Points, in no order, along strands that fork and pass close to each other.
In the rows, zero is written as 128.
Points whose rows are less than 153 apart are linked; no others are. Some points are linked to none.
j_798: [141 175 121 112  94  83 111 159 104 122 136 142 169  54  93 157 184  87
  69 159 187 170 145 172 145 178 111 123 109 139 139  96 116  95 156 107
 128 179 120  77  86 143 155  98 174 151]
j_256: [136  82 121 148 135 147 111 165 135 100 135 125 149 120  96 153 127  97
  93 115 129 152 154 120 161 159 139 160 150 105 159 105 191 128 112 110
 120 198 115 139 156 130 135 138 112 155]
j_259: [ 88 115 118 113 142 169 121 138  91 153 129  99 124 145 188 137  91 141
 182 178 106 164 113  69 122 112  88 174  95  95  95 128  54 151 100 123
 114  95 143 125 100 115 125 111 101  91]
j_436: [ 73 155 154  90 176 115 145 120 119 109 100  77 126 133  94 133 176 122
 101 166 147 171 109  83  84 143 211 125 132 163 113 108 126 180 134 156
 204 117 114 112  93  55 136  67 159 149]
j_621: [169  92 143 138  88 164 141 131 157  99 146 145  95 160 143  99 132 138
 101  48 139 126 141 125 158 143 167 120 177  93 148 132 183 125 125 114
  54 165 134 136 158  94  99 188  74 110]
j_428: [ 88 109 140 116 152 136 127 100 137 129 124 113 143 141 131 146 119 101
 123  84 105 135 117 115 121 133 167 132 127 117 127 144 205 125  91 130
 160 149 126 128 176  90 118 127 125 162]
j_742: [ 73 155 173 154 204  92 105  92 133 125 100  95  66 140 128 114  90 143
  90 139 121 147  76 100 116  92 178 112 107 139 127  59 153 124 131 122
 132  81 144  79 148 145 155  94 171 107]
j_674: [141 113 138 125 122 138 136 110 181 128 165 142  71 129 168  77 108 126
 170  74 130  93 139 170 131  91 202 118 120 105 109 151 157 134 134 103
 125 130 139 111 133 173 153 176 133  54]
j_138: [139 169  95 173 142  92 143 100 126 145 175 128 101 101 129  98 129 107
 133 129 126  34 142 206 104  84 110 116 113 127  90 167 114 129 117 115
 107  63 183 139 137 188 156 147 146  80]
j_396: [134 183 114 107 102 114  99 138  98 131 175 120 189  96 164 154 155 114
  81 172 106 105 114 112  96 106 133 147  72  59 121 163 132  96  77 130
 100 139 163 138 168 100 133 131  68 149]
j_311: [ 90 125 140 124 151 145 108 167 119 128  74  82 121 137 127 111 155 164
  80 169 130 170 133  63 129  99 199 133 118 135 152  93 102 193 120 168
 167 152 111 110 113  56 168  85 133 120]
j_502: [110 130 140  94 113 184 133 146 137  90 117 116 115 124 147 128 157  56
 144  87 141 193 186  98 141 145 114 167 186  80 141 180 124 157 122  82
 119 153 119 153 135 111 159 157 109 114]
j_897: [100 147 127 159 105 102  81 119 146 113 183 121 183 123 123 131 147 122
  69 120 118  77 116  89 130 147  83 131  58  98  92 161 175  91  97 105
 106  76 168 141 146 149 100 130 104 154]
j_602: [109 163 118 125 102 122  83 140 125 119 171 121 205 104 133 167 170  97
  91 137 124 104 158  92 112 139 120 142  65  90 119 171 153  97  72 119
 103 113 161 135 147 136 126 127  82 141]
j_984: [153  87 117 102  81 148 194  92 116 109 152 151 170 152 160 108 109 145
 146  91 107 107 107 116 131 146 107 143 132 156 109 160 135 104 173 129
 139  93 115 139  92 131  92 140 127 112]
j_123: [ 86 139 131  82 146 144  91 128 118 140 130 104 142 144 204 154 116  89
 179 146 129 169 145  71 111 121 107 202 106 103  81 156  90 164  98  97
 145 116 127 140 130 100 155 131  94 104]
j_493: [ 71 139 154 153 219  93 124  93 120 132 116  67  58 138 129 129  73 132
  97  83 128 146  77 127  73 124 187 137 123 145 156  80 180 134 136 146
 142  84 136  88 133 155 165 109 178 111]
j_779: [115 115  97 151 105 110 115  96 151 133 194 127 160 139 134 112 119 111
 126 111  95  70 126 123 152 140 100 114  75  71 105 135 157  85  80  93
 117 117 159 133 165 185 104 149 112 133]
j_136: [183  51 140 143 107 146 174 115 121  75 122 137 121 175 126 161 110 158
 151  91 116 111 136 131 174 137 134 107 161 153 117 148 184  81 160 139
 121 142  94 136 143 143  85 149 121 110]
j_928: [ 89 168 155 110 176 104 139 127 136  88 126  49 142  97  86 131 164 146
  61 172 131 139 104 113 109 123 238 153 117 165 111  78 158 166 145 122
 179 109 124 132 112  60 152  90 146 163]
j_734: [121  93 116 128 113 139 139 109 134 129 156 140 134 147 142 121  92 116
 173 102 109 119 134 128 160 117 117 122 111  91 102 149 162 111 118 108
 130 112 131 123 145 161 105 154 127 105]
j_555: [122 102  98  86 106 196 156 162 133 119 110 108  93 183 201  78 114 120
 158  88 118 152 107  66 103 117 151 119 137  91 133 204 100 156 152 141
  96 126 116 159 117 102 129 159  78  87]
j_283: [ 87 131 157 118 181 136 132  88 126 118 102 108 101 113 159 137 150 112
 141 135 147 148 143 130  78 100 188 156 134 113 152 135 149 134 113 126
 157 132 139 109 118 102 199  88 158 124]
j_142: [155 148 148 173 119 101 111 123 137 160 119 156 119 107 122 127 144 209
  96 151 116  96 106 141 158  40 177 117 102 151 159 124  96 113 113 138
 105 124 136 116 167 108 162 139 139 114]
j_625: [124  97 131 130 101 178 146 145 173 108  98 149  61 160 172  90 101 147
 157  99 152 125 177 104 160 104 171 127 152 121 142 145 135 167 162 121
  95 105 121 131  99 141 140 150 108  45]
j_650: [144 135 162  83 142 146 149 145 146 125 127  90 166 115 116 106 125 177
  71 101 105 121  77 112 121 138 210 138 116 153 134 109 166 149 120 159
 148 161 113 147 113  51 104 118 105 184]
j_257: [102 158 111  82 115 144 128 132 111 143 127 126 158 125 164 138 141  75
 172 131 138 172 148  86 104 134  94 167 121 108 101 165  66 149 120  78
 159 137 117 134 107 109 153 146 124  99]
j_273: [163 135 114 164  97 159 137 139 140 173  96 149 116 160 121 137 130 185
 163 153 131 108 172 155 150  96 130 117 142 156 167 140 100 175 128 138
 112 168 115 139 129 121 172 150 113  74]
j_478: [150 142 108 143 102 118 150  95 127 129 218 133 182 123 161  77 177 135
  84 112 127  36 116 138 119 136 102 133  80 121 129 179 122  96 121 112
 120  56 192 143  81 160 124 146 110 121]
j_994: [ 90 121 135 130 153 117 118  95 146 153 138 126  95 145 160  95  79 111
 184 136 122 132 119 112 130 106 135 124 111  82  90 101 134 119 103  94
 130 115 146  85 162 161 129 140 133  98]
j_633: [170  90 119 108 103 184 197 149  99 152 137 120 156 173 158 135 114 145
 150 148  99 133 119 107 137 140  96 146 160 113 149 141  99 155 139 130
 129 169 132 131 114 114 121 129  93 106]
j_323: [124 149 139 147 102 133  62 151 144 136 188 155 181 125 109 137 143 142
  74 102 109  79 111 118 152 127 119 127  55 114 113  93 197  94 102 138
  86 120 156 129 141 140 105 132 108 148]
j_392: [ 75  93 102 144 184 121  85 109 116 132  89 146  48 113 131 154 106 120
 201 147 137 171 174 152  67 130 142 126 153 109 131  93 122 121 118 149
 122  84  90 137 100 168 160 110 153 136]
j_900: [159  89 148 133 152 143 173  80 113 152 128  89 103 159 158 109  98 149
 146 109 117  89  80 151 110  99 150  89 135 131 141 151 130 127 133 174
 138  92 163 109 133 110 104 105 137 129]
j_189: [206 112 135 165 133 111 147 100 157 135 110 129 102 143 141 112 108 237
 116 133 140  80 126 153 168  95 144 112 131 194 162 119 119 120 147 164
 138 110 119 131 100 143 141 110 134 108]
j_299: [139  89 122 116 138 183 123 185 111 125 111 108 147 136 120 137 142 127
 110 124 131 177 162  96 157 147 122 185 167 102 162 117 129 165 117 111
 123 187 132 131 141  89 139 128  91 135]
j_298: [191  90 125 130  72 142 171 128 136  65 122 169 151 168 125 157 121 152
 161  83 122 120 169 134 157 152 112 132 168 176 117 150 160  98 188 126
 129 134  66 161 105 149 115 147 122  96]
j_933: [159  73 155 149 190 111 160 121 118  92  96  89  76 150  88 151  79 163
 120 139 140 125 122 153 135 164 116 116 164 166 137  84 177 123 155 171
 129 110 128 112 117 159  86  81 161 156]
j_687: [136 162 108 122  53 100 115 134 121 143 143 154 154  72  85 167 170  76
  93 131 170 159 162 149 151 198  62 100  88 124 117 142  83  86 151  90
 122 171 110  76  93 169 134 109 166 126]
j_271: [118  94 137 135 116 168 158 149 131 152  95 155  53 159 162 102  89 157
 167 144 115 134 181  99 146 111 147 133 110 135 154 103 101 162 145 156
 101  98 105 129  58 151 145 110 113  32]
j_194: [156 164 103 139  90 105 131 113 150 135  95 179 151  97 114 118 108 162
 148 124 155 112 150 149 111 138 117 120 144 191 138 127 128 135 182 116
 154 102  89 126  90 149 165 112 138 123]
j_645: [126 118 122 160 208 119 128 102 118 118 128 116  84  97 140 158  76 100
 149 103 122 133 104 163  85 137 124 156 144 124 126  94 181 133 160 150
 110  69 119 114 102 197 178 136 163 158]
j_868: [144 138 116 158 123  98 113 112 125 112 177 126 161 109  74 167 148  69
 115 138 122  71 172 162 153 138  85  97 104 114 141 176 145  68  88 135
  99 135 161 152 154 207 127 135 130 147]
j_501: [ 62 121 124 127 168  95  46 115 104  96 118 132  73 100 134 177 108  82
 178 171 151 168 149 135  93 155 109 173 156 117 102  92  86 102 115 113
 133  45  96 168 103 156 103  89 139 176]
j_494: [158 136 105 129 122 137 141 115 105 163 154 111 180 115 148 125 143 113
 123 148  99  92 103 147 119 107 134 129 106  82 136 177 116 106  84 141
 118 160 156 143 164 118 121 142  97 154]
j_30: [ 53 101 131 135 174 125  94 125 120  85 129  97  98 132 114 155  83 107
 110 150 115 159 101  95 148 143 134 176 118 126  80  85 180 134 131 112
 155  87 121 109 124 142 105  79 143 156]
j_207: [134 168 145 151 116 113 126 104 133 160 144 140 137 106 148 102 146 179
  90 139 106  73  83 144 129  50 150  94  91 121 130 147 110 113 110 135
 117 100 177 121 179 100 143 149 122 137]
j_269: [185 111 116 102  36 134 207 107 112 109 138 170 174 151 127 155 139 122
 163  94 129 126 151 133 142 176  93 126 154 152 132 177  95  98 182 101
 131 165  75 129  90 154 109 163 137  85]
j_390: [151 191  93 132 107  76  99 145 123 115 109 174 168  57  90 134 160  90
  88 157 161 128 139 153 107 184  73 127 121 157 104  90 114 136 194 109
 136 106  84 115  87 183 158 118 159 158]
j_125: [145 163 153 124 111 120 116 165 121 132 141 125 183  89  86 123 149 168
  61 151 135  95 103 142 145 104 132 128 103 145 118 107 159 121 128 130
 113 117 157 151 142  92 109 116 114 173]
j_929: [151 119 119 150 134 121  88 160 117 121 144 134 167 117  69 182 133 109
 108 133 130 121 162 149 160 143 117 138 123  98 154 111 189  89  95 121
 125 179 128 130 163 159 126 123 121 171]
j_698: [110 120 131 157 212 116 151 106 120 104 139  90  67 133 134 147  47 108
 122  57 122 144  92 143  95 143 171 149 134 155 136  84 204 129 161 154
 127  78  95  93 122 189 156 142 188 137]
j_516: [154 120  85 166 115  93 128 107 117 123 151 150 154 127  92 142 137 115
 142 141 125  72 150 168 141 135  63 121 132 117 111 166 143 101 117 119
 128 107 152 162 138 189 116 130 139 131]
j_115: [ 89 165 140  76 124 124 145 165 132 126 111  89 144 113 113 147 204  79
 102 119 157 207  99 101 113 185 172 136 140 144 118 135 109 176 125  96
 186 202  77 100 110  42 139 156 160 162]
j_279: [126  85 111 147 146 172 119 171 124 128 102 100  87 158 141 118 114 138
 115 156 136 178 166  84 158 118 143 161 161 111 157  82 135 192 128 118
 115 167 135 106 137 121 168 119 104  83]
j_177: [ 85  91 132 134 150  94 129 103 117 122 134 134 108 141 107 131  84  98
 165 163 106 117 128 128 161 116  53 117 138 110  96 115  91  98 116 126
 116  93 165 129 197 157  57 118 148 153]
j_542: [ 80 165 135 147 159  80  78  98 131 103  85 137 110  97  92 118 137  92
 127 141 142 127 144 151  60 100 100 116 127 166  93 134 131 130 155 115
 147  60 136 148 164 109 121  96 160 149]
j_506: [121 115 127  93 141  94 130 147  94 107 121 136 120 126  59 151 125  82
 140 190 138 154 160 133 143 137  56 129 175 146 109 115  67 111 164 113
 170 118 129 150 127 139  87  96 152 179]
j_403: [134 109 171 143 172 136 166  93 112 155 136  99  72 134 152  96  84 150
 134  98 136  64  98 157  76  82 125 119 144 156 141 148 112 134 133 140
 106  46 199 124 116 115 111  93 167 112]
j_345: [ 84 127 127 123 143 121 115 155  98 130 114  88 122 131 157 109 115 150
  90 219  95 174  58  96 141 116  92  76  97 103  72 105  96 140 124 140
 123 107 179 131 196  77  79 123 128 169]
j_826: [162 102 144 134 108 151 117 131 141 149 156 147 144 140 147 125 131 139
 112  80 113 110 130 129 143 129 152 127 127  95 148 124 172 118  97 126
  89 185 133 124 169 106 110 162  75 137]
j_638: [151 118 113 149 152 128 144 110 145 135 142 144  74 122 137 113 104 117
 191 107 128 106 149 195 109 106 169 116 133 105 120 136 158 131 148 128
 125 128 123 118 127 203 178 171 155  78]
j_465: [171 183  97 179 123  93  97 138 138 123 105 150 158  85  87 158 159 124
 138 135 151  96 150 182 105 135  85 111 118 141 151 120 150 119 129 149
 109 112 111 154 122 186 172 134 153 162]
j_3: [138 134 135 116 132  77 140 119  99  81 144 166 136 106  85 160 132  50
 141 191 130 102 185 160 142 145  18 137 164 140 123 152  61 102 127 116
 145 128 136 165 138 172 111  97 153 155]
j_111: [159 126 125 120  69 134 167 117 144 128 162 139 197 126 147  97 129 158
 111 120 117  89  97 120 139 145  85 139 117 156 127 140 131 111 158 123
 142  90 153 142  97 111 102 128 103 149]
j_775: [173  81 129 154 151 122 171 120 122  65 106 114 109 143 110 170  98 157
 155 106 136 135 139 151 142 152 141 130 168 171 141 118 193  98 169 160
 139 133  80 123 121 168 115 116 156 115]
j_664: [124 192  99 117 147  68 106 130 133  88 113 148 125  45  83 134 178  61
  94 133 156 163 128 185  85 189 104 120 127 168 108  74 110 139 196 135
 150 107  60 104  82 149 170 122 197 192]
j_490: [ 99 171 163  99 128 117 129 137 150 109 109 111 165 113 134 147 183 101
  98 106 137 161 109  95 110 151 177 149 132 148 127 146 161 161 111 119
 176 167  92 125 116  50 152 125 127 162]
j_289: [154 156 140 126 129  79 153 114 117  99 149 143 150  92  69 138 177  46
 113 155 147  97 171 153 128 164  40  96 144 138 133 165  76  85 120 121
 140 141 143 131 115 186 112 106 165 145]
j_462: [147 109 116 165 106 125 139 127 127 167 100 124 129 177 118 110 125 183
 139 163  97 103  73 147 180 136  68  50 117 153  94 116 112 129 123 167
 127 140 159 114 162 113  71 132 126 129]
j_90: [151 156 129 135  92 150 144 140 166 153 127 177 140  99 157 105 142 155
 123 134 132 110 156 127 150  99 160 178 131 128 168 154  85 155 132  77
 119 138 125 150  95 157 216 135 105  85]
j_975: [ 58 114 140 106 156 114  91 110 127  90 104 148  88 113 116 171  85 102
 180 127 136 167 146 102 103 150 118 154 154 142  89 125 132 106 115 115
 151  54 108 136  96 128  86  87 141 153]
j_807: [121 142 116 115 162  85 126 115 122  79 112 146 110  76  92 141 153  48
 141 132 137 169 138 180  82 170  76 137 168 161 130 113 110 107 167 141
 151  92  72 127  87 179 159  98 199 186]
j_322: [132 164 106 127 118 108 105 158 133 105 122 140 179  83  96 140 142  97
  95 139 153 129 135 129 138 146 112 149 131 158 119 107 168 126 157 105
 152 118 112 130 101 147 151  96 135 158]
j_813: [133  93 118 111 105 164 168 111 116 154 114 157 112 161 152 124  82 161
 196 141 116 115 161 129 113 128 118 134 143 144 123 142  97 141 150 137
 133 104 118 121  73 135 120 114 117  59]
j_878: [ 76  79 119 119 180 126  86 124 105  94 144 101 108 130 118 166  98  79
 107 146 116 184 132  99 156 146 141 186 147  91 128  75 169 110 117 117
 158 132 113 125 157 162 118  97 142 156]
j_211: [112 136 164  99 138 143 120 125 141 116 131 122 170 111 133 146 177  76
  98  79 110 136 133 112 109 143 168 152 123 114 148 180 184 119  73 129
 142 168 118 138 136  92 135 125 108 167]
j_476: [154  99 139 115  92 142 142 123 183 142 177 152  77 165 168  46 129 126
 139  75  99 100 104 138 154 117 191 102 134  85 113 135 135 119 127 103
 105 147 141 118 150 144 103 212  94  55]
j_956: [175 107 107 145  97 171 131 159 142 163 107 135 137 175 125 133 135 175
 172 119 124 132 144 144 150 111 115 106 148 129 163 143 120 161 113 135
  94 189 124 145 160 106 116 178  95  93]
j_76: [182 102 173 121 154 136 142  89 156 161 148 106  95 158 179  74 119 158
 104  62 105 110  88 137 112  98 224  87 137 102 181 117 139 131 103 159
 114 179 141 110 157  89 139 161  91 123]
j_631: [125 122 106  81 122 156 126 195 145 105 129 116 138 173 183 118 113 128
  95  68  96 141  58  86 108 163 156 150 130 114 131 185 155 154 122 116
 110 182  91 190 131  71 108 143  68 172]
j_297: [113 145 137  86  94 153 121 181 137  89 143 141 182 119 115 146 166  80
 100  74 131 163 138  70 144 181 118 167 128 123 129 143 143 136 127  98
 148 173  93 133 104 102 113 153 103 144]
j_309: [205 155 130 119  82 115 163 112 119 129 137 152 188 150 100 191 175 146
 171 129 148  75 153 190 163 156  86 118 146 149 164 175 121 106 105 128
 132 175 107 139 108 137 104 145 118 122]
j_268: [149  99 123 140 118  99 166  97 121 109 117 148 126 151  86 141 121 133
 166 141 113  72 148 159 140 138  41 113 168 148 105 164 113 121 150 128
 148 103 137 144 134 145  72 115 134 140]
j_505: [ 96 136 118  69 104 134 137 155  98 155 128 120 143 115 148 142 151  69
 147 115 145 194 110  99 111 159  71 137 120 118 109 162  54 125 161  86
 169 187  97 100 116 111 134 160 146 123]
j_978: [189  87 129 116 146 142 159  76 134 165 140  96 122 142 167  92 115 143
 146  97 113  78  87 169  97  94 196  92 130 109 168 161 136 118 114 166
 141 140 153 123 156 103 143 131 114 139]
j_74: [131 153 109 139 132 123 138  84 145 145 151 140 114  97 124 107 135 117
 185 115 132  88 161 189 113  95 134 117 109 101 101 186 135 120  99 110
 144 100 153 142 134 172 161 146 145 101]
j_716: [114  91 116 165 152 137 102 173 119 140  71  93  81 164 119 117 129 172
  98 154 143 184 147  82 169 113 144 106 142 135 153  48 125 171 115 155
 123 184 117  96 136 122 149 123 136  99]
j_736: [ 93  73 135 159 185 108 117 115 116 114  98 118  55 151  99 162  77 113
 150 142 133 159 118 140 122 143 132 111 159 130 135  65 162  92 135 156
 126 107 114 102 111 187 114  98 166 140]
j_477: [128 130 111  95 114 180 165 131 127 163 121 131 145 146 188  94 113 128
 168 133 113 131 112  99 108 109 137 131 132 112 147 178  91 157 131 132
 135 153 122 137 114  93 139 134  99 105]
j_988: [140 101 184 140 177 138 149  86 125 133 130  54  96 135 154  82  92 170
  47  79  94 135  77 104 122 130 211  93 114 133 156  68 174 135 121 179
 140 159 135  98 136  90 123 102 116 135]
j_401: [113 176  99 123 138  94  94 111 137 112  72 157 121  88  93 109 133 128
 145 139 147 135 149 159  75 149 116 114 148 186 114 136 132 127 172 136
 168  83 100 127 115 123 163  92 163 144]
j_408: [ 58 106 113 133 164 119  85 123  96 157  90 104  77 166 130 131  92 121
 189 176 131 179 169 107 117 105 118  89 113  98 113  93  81 125  93 154
 122 104 134  99 152 126 116 110 144  98]
j_730: [162  99 103 137  80 128 161 114 128 143  95 132 125 181 102 143 122 184
 183 163  95  98 125 144 167 144  60  79 145 161 111 152 105 132 141 161
 143 125 135 137 134 124  75 134 116 107]
j_967: [183 133 135 166 130 125 149 114 158 152  68 134  96 149 143 135 118 224
 145 138 151 109 177 138 165 102 165 109 144 175 197 105 109 153 142 170
 123 160  86 136 109 144 177 131 123  83]
j_936: [160 115 118 140  72 155 127 133 192 161 140 159  89 167 156  87 139 158
 166  91 120  86 125 148 167 100 177  99 143  95 137 137 112 160 124 126
  90 156 151 131 152 123 117 215  95  53]
j_39: [ 87 105 141 127 156 103 124 132 116 112 121 124 113 125 131 108 120 115
 109 205 102 144 119 118 127 106  71 107 114 128  62 122  91 141 130 124
 120  84 181 146 207 103  38 115 131 158]
j_643: [117 156 116 107  80 181 119 163 154 114 126 139 136 126 141 123 154 104
 150  87 150 163 170  82 132 131 106 168 152  95 135 162 116 185 129  64
 106 145 135 154 122 115 169 177  80  95]
j_218: [139 113 101 159  83 150 130 131 157 188 128 155 125 185 131 108 127 164
 182 118 100 117 135 151 164 103 127  69 128 109 126 124 107 150 100 122
 113 177 121 119 172 141 107 197 103  68]
j_731: [158 152 139 162 169 108 157  95 110 148 165 108  97 107 143 105 116 125
  98 110 133  37 129 186 102  77 113 127 125 157 136 154 114 144 140 110
 109  56 200 143 154 155 140 117 156 108]
j_108: [150 144 110 178 119 130 111 155 175 152 124 173 121 106 147 126 115 158
 122 133 128  96 151 148 164  90 155 161 124 113 168 104 120 151 130  98
  74 159 122 134 129 169 203 143 119 109]
j_352: [133 149 130 128 130 144 138 116 122 133 115 145 144  95 155 127 137 119
 143 141 146 130 155 136 119  92 157 154 139 125 158 146 122 131 126  99
 150 123 131 116 114 129 201 103 135 116]
j_430: [ 77 143 163 102 175 129 133 100 120 121  78  87 123 131 151 142 162 103
 125 158 147 160 110 100  59 113 190 136 130 127 132 147 121 148  94 161
 189 128 127 104 116  55 161  87 152 140]
j_103: [193 128 113 128 110 138 178 105 108 153 141 129 180 145 120 157 161 130
 155 147 127  84 130 188 128 115 120 117 150 106 156 179 117 118  87 145
 138 181 145 136 142 118 134 141 115 133]
j_55: [132 125 145 134 102 140  80 165 139 139 189 169 145 154 114 110 132 142
  82  82  95 120 104 119 159 138 125 138  80  92 126  65 194 107  90 114
  71 190 131 122 160 113 110 150  90 138]
j_783: [ 76 104 127 143 153 129  96 155  84 139  92  83  79 160 129 104 142 156
  91 173 124 179 123  77 147  95 180 109  95 109 138  35 122 165 112 170
 146 133 133  92 136  91 137  94 147 109]
j_921: [131 113 122  80  58 162 183 130 117 110 130 162 168 153 143 130 119 122
 144  84 127 157 129  80 133 161 106 140 148 158 113 166 119 120 194 108
 136 137  77 120  85 112  96 155 121 104]
j_284: [145  87  90  95 102 184 139 160 143 107 139 120 113 187 216  89 111 129
 123  66  90 133  74  90 118 150 157 128 139  86 135 188 127 147 149 123
  78 149 113 175 139 103 105 166  53 118]
j_976: [132 122 127 141 124 150 126 155 100 156 125 112 133 144 135  93 117 170
  94 189  84 146  48 114 178 133  93  63 100 112  92  81 117 128 118 139
 115 150 173  99 195 111  89 128 126 147]
j_488: [ 83  91 120 132 148 122 136  97 101 144 147 129  93 173 122 123  64 135
 190 169  93 141 116 106 166 147  55 103 133 105  73 113  70  96  89 126
  95 108 147 127 161 169  54 136 136 110]
j_840: [203 183 114 151  92 109 110 137 125 124 130 176 182 123  79 174 172 143
 164 117 161  96 156 190 134 154  90 114 122 161 166 130 144 112 118 146
 100 164  91 148  97 167 136 140 141 133]
j_433: [106 166 141 124 154  90 123 135 139 107 110 116 151  88  84 128 166  73
  91 116 140 116 147 150  95 121  95 104 132 176 102 170 146 111 150 124
 157  81 153 155 171 110  92 111 148 169]
j_833: [165 201 132 116  39 106 131 141 124 157 173 191 206 104 106 113 169 169
  93 131 174  76 107 133 144 123  99 134  85 175 139 122  84 105 159 125
 102 130 133 118  86 115 113 135 135 126]
j_243: [110 145 122 112 102 131 103 150 151 107 148 137 192 105 132 144 137 113
  94 103 118 126 129  86 146 151 135 173  96 137 102 130 177 138 111  95
 157 115 120 136 102 116 129 115  99 141]
j_960: [123 136 117 135  68 168 111 155 187 115 114 143  74 131 144  96 117 138
 139 101 150 129 175 112 165 111 148 147 160  80 145 152 125 185 145  88
  74 128 145 147 126 138 165 183  89  76]
j_238: [128 156 113  99  64 123 130 146 106 154 144 146 166  88 108 156 158  68
 133 113 148 181 167 127 140 171  56 128 109 120 127 138  71 114 146  90
 157 186 105  96 101 134 143 154 143 116]
j_329: [ 90 116 126 146 160 111 113 109  95 164  88  98  94 151 123 101 103 144
 148 194 130 158 129 120 116  87 125  61 106 103 112 105  95 130 100 174
 138 127 158  93 181 104  98  99 152 129]
j_635: [150 154  97 128  68 100 172 102 130 139 187 156 195 134 137  78 160 113
 102 132 140  56 113 132 123 148  65 141 103 138 116 168  91 111 152 108
 124  88 166 128  70 147  93 143 107 132]
j_301: [ 96 123 144 120 139 115 126  96 149 114 123 104 150 105  84 145 144  84
 125  91 122 131 126 143 108 122 122 113 133 150 126 168 189 106 130 147
 160 104 132 148 158 118 108 116 135 167]
j_661: [166 140 139 148 133 127  77 137 117 111 183 134 159 111  67 183 154 103
 102  90 121  76 163 156 139 158 110 122 103 116 155 143 189  59  79 155
  85 154 140 141 141 194 127 123 127 159]
j_656: [148 223 150 122  79  76 119 128 135 149 148 182 173  60  98 117 181 140
  74 108 203  90 119 159 124 126 122 100  96 182 135 132  89 104 162 125
 114 133 132 103  97 107 134 134 152 127]
j_119: [ 73 110 102 141 156 133  95 117 118 155 101 149  58 132 123 129  94 126
 224 161 144 153 195 152  87 118 141 113 134  97 102 118  92 122  98 124
 122 104 127 127 124 152 149 126 146  87]
j_272: [101 110 120 125 149 141  90 144 120  96 128 115 150 102 101 165 154  73
  98 143 132 190 162 121 153 143 140 186 154 112 145 103 161 134 111 100
 164 167 111 148 134 130 153 104 141 163]
j_42: [161 111 176 122 134 146 138 104 162 114 145 121  73 148 169  76 124 141
  93  38 125 126 118 132 114 118 224 108 167 101 163 138 175 139 119 136
  77 167 138 140 166  65 115 187  66 124]
j_907: [184 171 163  96  84 128 138 169 147 145 155 163 201 116 102 105 146 203
  81 144 150  82  91 135 156 121 126 140 104 190 140  96 119 106 146 144
 100 136 143 150  97  78  93 116 128 161]
j_104: [154 142 148 161 133 137 105 136 167 151 119 167 101 119 138 115 125 195
 106 111 124 111 133 123 166  57 203 139 126 126 186 120 112 136 114 105
  96 154 120 119 158 148 181 150 121 102]
j_185: [ 72 104 120 150 187 108  62 123 116 109 120 126  79 110 136 152  84 105
 128 178 135 150 100 123 113 141 104 179 129 103  79  63 129 133 136 111
 119  43 124 138 119 171 105  86 146 171]
j_583: [120 158 171 142 131 111 111 127 131 137 140 113 137  88 127 114 129 169
  53 149 112 102  81 128 140  77 150 116  89 135 116 108 150 126 120 132
 127  99 182 115 174  80 128 121 120 151]
j_495: [207 113 158 131 129 141 137 114 163 144 118 114 138 135 146  94 120 238
  90 108 124  93  91 122 176 102 170 109 125 196 170 119 111 106 125 180
 143 121 129 144 105  95 112 115 130 127]
j_470: [ 70 142 162 129 185  96 115  81 129 155 119 105  77 155 141 113  87 110
 144 138 133 140  97 130  91  94 144 112 120 107 105  90 155  97  98 111
 127  86 155  83 164 153 133 111 154 114]
j_510: [138 156  85 190 150  91  90 127 132 148 121 145 141  95 119 153 122  96
 139 138 127 115 139 176 118 107 126 116  99  94 128 109 167 129 129 136
  99 127 117 119 155 201 188 166 143 137]
j_930: [ 96 158 116  86 121 144 122 185 107 140 102  95 151 107 111 147 194 116
 115 143 158 214 142 100 123 139 144 137 162 150 134 105  87 161 144 104
 182 196  97 113 116  70 152 133 148 142]
j_130: [120 106 129  79 108 171 136 172 118  73 155 106 141 126 143 149 150  58
 111  73 117 188 144  53 141 160  95 187 173  87 152 187 118 144 130  90
 130 174 106 155 133  96 138 171  81 145]
j_522: [ 96 120  98 100 120 157 148 129  85 171 127 122 127 151 152 110  87 142
 205 168 108 152 117  92  81 137  55 149 114 120  93 148  20 141 104 136
 113  70 136 153  78 129  95 123 104  98]
j_354: [170 121 156 118 129 157 166 138 152 126 114 111 160 117 122  99 119 205
  95 112 137 118 102 112 141 125 184 132 135 184 160 108 137 140 136 165
 164 154 118 133 104  81 110 105 127 138]
j_73: [ 95  93 111 167 208 114 109 107 113 126 103 127  58 115 129 165  86 106
 179 146 138 157 111 158  71 149 141 138 159 105 122  61 134 108 148 164
 101  68 101 118 101 192 150 122 167 162]
j_665: [ 61 112 144 129 170 123 118 130 114 145  83  59 109 150 117 110 126 133
 102 170 129 169 103  97 116 100 174  84 108 111 124  74 142 146 106 186
 157 129 150  93 164  73 110  91 151 147]
j_757: [152 194 151 106 100 102 116 160 120 145 148 158 185  65  79 138 169 136
  76 123 202 140 126 155 140 163 148 130 102 173 131  94 121 115 148 122
 124 183 115  97  82 107 126 119 167 153]
j_361: [159  69 109 118 117 180 197 134  87 145 116 121 112 190 155 145  89 159
 189 159  84 130 119 120 133 136  88 121 137 108 128 160  90 136 128 164
 111 132 122 129  90 136  88 113 101  82]
j_790: [ 78  92 112 134 118 140 134 116 104 149 137 141  98 150 139 120  70 159
 211 167  92 148 124 106 124 147  50 134 113 119  72 126  40 126  93 137
  91  62 156 156 109 136  51 120 113 105]
j_776: [148 150 132  69 128 140 119 186 131 120 139 110 150 149 154 100 117 159
  76  89  89 134  33 108 107 147 184 129 104 138 131 141 160 148 123 145
 124 181  87 179 123  66 100 112  82 197]
j_586: [109 110 136 121 171 100 114 122 104  92 111 149 102 104  76 157 135  76
 152 176 153 151 150 162  97 157  79 139 193 165 125  99 105 108 172 126
 167 106 109 134 107 150 113  74 175 178]
j_838: [100 164 134 110 129 126 113 173 113 134  81 114 140 113 140 151 179 154
 122 177 153 182 129  83 105  82 164 133 138 145 127 122  83 168 139 130
 178 153 114 107 127  41 171 120 128 126]

A fork is a point with three links. Follow the links from the first point to the second and name the forks in between, in order.
j_645; j_462 -> j_73, j_783, j_256
j_994; j_900 -> j_897
j_433; j_921 -> j_783, j_73
j_731; j_783 -> j_897, j_73
j_665; j_465 -> j_73, j_897
j_522; j_211 -> j_256, j_783

Follow the links from the first point to the second, and from the first to the third. Name the last point that the two ways share.
j_396; j_115; j_218 -> j_897
j_661; j_838; j_493 -> j_783
j_978; j_470; j_840 -> j_897
j_136; j_510; j_462 -> j_73
j_984; j_428; j_42 -> j_73
j_185; j_257; j_73 -> j_256
j_428; j_736; j_516 -> j_783

A fork is a point with three links, a tip a point with one. Leave the first point through the second and follow the links. Name the first fork or tip that comes.
j_488; j_177 -> j_256
j_130; j_297 -> j_289
j_495; j_189 -> j_897
j_779; j_734 -> j_73
j_933; j_775 -> j_478
j_897; j_602 -> j_510
j_522; j_259 -> j_928
j_311; j_838 -> j_194
j_194; j_401 -> j_783
